Each row is a point on a tangle of strands that fork and nearly touch. The rows are in no order.
(in the rows, 128 means zero)
Points whose rows are less than 82.7 apart are linked; no others are. Some points are linked to none.
K467: [106 170 143 152 113 112  69 125  80  79  58  99 112 137  93 113 133 104
 147 122  86 130 132 155]
K486: [ 91 101 152 143 123 147 168 125 152 178 226 141 198 153 145 108  62 134
 159 128  83 126  95 143]
K65: [110 124 145  74 160  97 159 137 136  88 214 148 172 149 152 194  94 135
  91 139 138  80 141 152]
K880: [119 138 112  35 161 127 177 138 114 116 170 149 135 128 182 196 145 136
 100 140 170 114 163 146]
K974: [118 103 152 126 129 126 157 131 159 137 230 155 184 141 143 124  73 126
 144 129  97 102 105 142]
K72: [162  85 104 110 114 131 197 177 137  96 183  82 152 149 159 156  91 109
 104 129 175  99 145  94]
K818: [128 164 147 180 174 149 104 121 137 118  89 120  52 142 147 104 169 142
 147 132 115 118 148 109]
K526: [120 175 158 201 154 149  81 119 117 111  76 110  60 127 138 105 171 125
 142 132 104 107 142 126]
K896: [117 136 159 165 151 130  99 140 107  76  74  96  81 129 109 127 165  91
 167 130  96 121 153 135]
K388: [126 120 126  51 147 137 194 153 130  99 192 123 150 135 178 182 133 140
 102 136 166 102 148 146]
K697: [167  55 113 107 107  93 169 191 139  87 146  76 171 165 115 155  79  99
 112 133 141 100 146 116]
K574: [111 165 132 118 176  63  82 130  97  83  90 145 120 168  79 142 109  97
 150 145  84 134 139 147]
K492: [167  76 115 129 117 156 154 161 159 131  94  91 113 127 129 117 147 131
 132 118 156 138 141 121]
K398: [124 121 121  57 158 117 143 142 119 124  79 122  91 155 143 170 155 124
 150 130 166 127 188 120]
K374: [146 126 110 216 116 145  85 113 124 179  99  84 121  94 129  91 111 166
  82 127  84 123  90  90]
K458: [129 130 117  88 191 120 139 148 110  95 109 104  76 170 159 171 126 139
 137 131 129 100 181  97]
K931: [107 176 139 132 148  91  81 125  88  89  68 126 109 156  86 129 135 105
 153 128 100 141 139 145]
K176: [116 142 136  62 173  91 137 120 137 110 198 184 155 140 147 173 106 127
 104 142 126  94 135 144]
K718: [120  88 118 192  98 142 123 101 132 171 182 132 166  90 107 119  79 135
 120 122  89 133  73  89]
K928: [111 169 131 125  81 148 109  74 134 151 164 165 136  77 143 107 130 153
 113 110 117 132  88 168]
K331: [104 200 133 129 185 104  95 113  99 126  84 161  79 155 130 131 157 125
 154 123 125 142 164 105]
K324: [104 134 145 110  83 165 156 101 158 161 174 123 167  87 147 110 143 153
 132 119 118 163  94 192]
K372: [162 127 117 169 135 161 119 127 160 151  99 111  83 124 135 101 152 157
 115 120 141 134 127 117]
K696: [115 118 149  73 137 125 187 152 146  99 219 120 180 146 169 168 103 137
 107 136 144  95 134 153]
K121: [144  96 133 122 174  96 129 179 118  63 101  80 113 176 111 145 112 102
 152 139  89  99 156 128]
K917: [141 133 133 145 181 149 129 140 142 110  94 110  60 151 153 117 159 143
 150 132 124 114 162  99]
K304: [121 121 149  95 139 118 139 115 158 123 215 172 161 126 135 135 101 133
 134 130 103 110 103 156]
K159: [114 140 146 130 202  97 107 154  91  67  97 123  84 157 125 159 137  86
 167 147  83  96 171 115]
K269: [135  53 118 186 102 127 150 120 122 164 150 104 162 110 105 103  88 108
 112 142 122 151  76  55]
K461: [121 181 122  96 114 132 118  90 121 141 122 192 117 109 134 125 168 141
 115 115 168 149 120 146]
K237: [117 179 112  69 148  85 121 119 108 140 114 203 136 137 114 159 138 118
 132 129 162 150 156 135]
K57: [136 164 123 143  94 157 111  79 146 160 147 160 114  81 149 104 145 160
  97 108 135 129  92 150]
K720: [165  76 108  98 125 115 173 179 139  90 152  86 145 155 135 159  97 116
 112 126 155  97 147 107]
K644: [146  99 119  83 107 129 137 139 142 116  91 121 121 128 105 139 153 120
 134 121 157 145 134 162]
K441: [124 140 130  82  85 149 140 118 126 139  70 140 114 112 126 136 191 131
 128 119 197 155 141 165]
K573: [136 113 123  71 135 121 140 139 136 115  75 122  98 145 119 149 161 123
 145 122 160 135 159 138]
K251: [136 105 118  88  62 136 131 127 134 119  90 115 144 103  98 134 152 119
 126 120 156 156 122 188]
K688: [152  46 118 138  84 143 172 157 143 145 156  99 182 101 116 121 116 104
 126 135 137 156 108 122]
K809: [102 162 136  99 116 100  96  79 131 127 182 195 150 113 100 136 102 130
 130 129 109 127  94 168]
K996: [120 150 129  66 157  81 117 107 133 118 165 201 146 134 118 156 116 119
 118 142 130 120 125 149]
K578: [157  74 127 143 152  99 134 192 126  71 101  65 136 173  99 133 105  95
 150 137  83 115 145 125]
K243: [153  95 136 196 134 176 133 163 153 150  66  56  93 125 132  99 161 135
 134 136 142 138 149 108]
K727: [120 177 145 188 125 139  73 114 108 112  66  98  85 125 130  93 152 128
 129 121  95 112 127 137]
K717: [147  85 131 110 113 131 193 168 147 114 208 106 179 137 161 137  90 106
 114 133 149 105 128 111]
K772: [132  76 144 108 104 139 201 166 151 136 207  94 203 133 166 120 100 107
 128 140 138 129 122 129]
K495: [103 202 117  95  98 100  76  95  83 135 109 193 153 120 100 130 130 143
 115 109 155 153 123 140]
K500: [ 97 170 129 103  55 132  99  77 117 141 152 155 157  78 129 111 122 149
 119 115 114 132  95 181]
K37: [105 163 152 144 194 111 101 134  93  86  90 138  70 144 135 145 162  93
 172 141  97 114 173 107]
K200: [ 94  91 142 171 115 146 154 114 138 176 224 156 192 133 127 115  59 126
 156 131  74 121  84 122]
K907: [172 104 109 178 140 164 140 140 163 162 121 112  99 117 139  93 135 151
 109 124 148 133 122  89]
K180: [113 147 145 100 128 129 125  95 151 134 202 182 147 110 130 126 116 138
 133 125 109 129  95 166]
K828: [123 186 123 118 113 139 104  89 121 148  85 164  94 124 137 113 175 155
 113 107 179 141 130 131]
K264: [104 211 125 124 172  86  84 117  86 130  85 176 113 158 106 134 134 123
 147 117 123 154 155 115]
K668: [ 98 196 154 165 178 115  81 117  85  98  84 150  75 141 127 129 165 103
 162 131 104 125 157 110]
K856: [104  67 114 155  50 154 138 121 124 166 151  93 197  70 107 132 112 131
 120 132 100 150  89 138]
K736: [167  59 115 123 131  88 149 194 135  84 118  64 155 176 102 141  85 102
 129 136 114 114 145 114]
K807: [135  57 117 140  60 155 155 140 137 152 139  94 187  80 107 129 129 120
 123 129 127 164  99 153]
K79: [146 114 124 116 158  89 108 151 127  82 100 109 114 168  89 135 111 113
 144 134  87 122 132 140]
K773: [159  88 125 182 154 161 150 173 150 131  87  68  97 141 139  97 142 128
 141 134 134 129 151  86]
K125: [116 147 107  48 162 116 150 135 104 149  94 147  93 142 170 185 153 129
 143 131 179 129 210 112]
K415: [ 98 189 123  93  69 113  82  79  95 133 128 182 156  97 111 114 125 149
 112 113 136 136 106 158]
K434: [167  82 107 172 154 148 169 176 144 133 113  66 108 150 156  92 112 115
 123 139 150 121 147  53]
K270: [104 166 134  75 130  85 106  92 125 124 165 206 160 121 101 145 116 121
 126 142 132 138 115 165]
K188: [154 109 113 224 132 155 111 127 130 185 109  90 117 106 125  85 117 156
  88 136 120 138  90  72]
K848: [119 137 124  82  57 138 120 117 111 123  67 128 138 106 105 128 167 127
 125 115 180 156 129 180]
K641: [156 126 118 157  99 170 124 120 154 163  91 110  96 103 138 107 163 155
 104 117 162 135 120 139]
K340: [132  54 138 132  95 140 191 156 143 150 189 100 201 112 138 115 105  96
 133 143 134 146 105 115]
K438: [ 80  73 133 183  77 158 151 100 115 183 181 118 194  89 115 120  83 131
 130 137  91 138  65  92]
K479: [148 104 135 162 169 161 153 168 146 109  95  72  69 147 166 113 151 138
 158 139 129 104 177  82]
K507: [149  92 110 165 110 123 116 121 147 143 173 132 150 112  99 118  82 130
 127 117  96 134  91 109]
K140: [143 176 116 153 139 131  86  87 138 136 117 154  80 126 128 100 132 160
 109 106 121 127 104 121]
K102: [131 190 128 164 168 138  89  96 136 133  97 146  57 143 139  98 154 157
 122 119 122 125 127 113]
K780: [145 120 125 115  88 166 138 125 150 145  75 115 102 107 132 121 181 142
 118 116 182 144 137 157]
K845: [150 145 115 144 121 145 111  95 155 144 143 160  99 106 134 107 137 153
 108 109 131 131 101 132]
K437: [123 196 123 128  91 133  84  80 113 151  87 162 105 112 139  96 156 166
 100 105 157 124 114 135]
K613: [140 127 152 211 138 173 110 149 146 144  69  62  73 120 140 103 175 137
 138 142 128 120 152 120]
K51: [107 190 141 171 107 121  58 110  82 104  56 106 104 126 123  90 135 127
 129 115  81 112 126 140]
K253: [ 93  56 132 164  72 149 160 122 122 171 179 105 205  96 105 128  93 119
 137 143 101 153  79 116]
K104: [163  90 111 204 140 156 143 139 144 176 121  94 117 116 132  82 120 137
 100 141 145 144 103  59]
K11: [131 129 122  98 157  59  93 132 126  87 104 137 129 167  75 146  98 114
 133 142  96 124 129 152]
K504: [109 200 118 100 138  92  88 110  91 139  89 186 130 144 100 139 139 132
 133 114 152 161 144 127]
K511: [121  85 131 181 115 133 140 112 138 166 217 156 175 119 118 115  61 116
 140 129  90 119  80  91]
K777: [125 147 105  42 162 120 156 132 113 134 135 169 113 131 173 185 149 128
 115 134 173 120 175 129]
K476: [128 158 121  72 131 115 127 108 125 131 126 185 123 120 124 141 155 126
 123 125 159 146 130 147]

A fork is a point with three links, a tip a point with one. Leave the first point through the second and follow the links. Name the first fork or tip that comes.
K996; K176 => K374
K500; K928 => K818
K720; K72 => K718
K140; K845 => K504

A fork is a point with three links. Follow the links from the first point to the second and name the forks in between, in order.
K772; K486 => K718
K331; K243 => K504 > K818 > K773
K500; K697 => K818
K818; K331 => K504
K461; K931 => K504 > K818
K243; K467 => K773 > K818
K717; K243 => K818 > K773
K773; K159 => K818 > K504

Follow the links from the first point to the second, and from the first to the third. Name the last point that the two ways share.
K500; K121; K773 => K818
K11; K243; K928 => K818
K828; K37; K928 => K504
K37; K574; K437 => K504
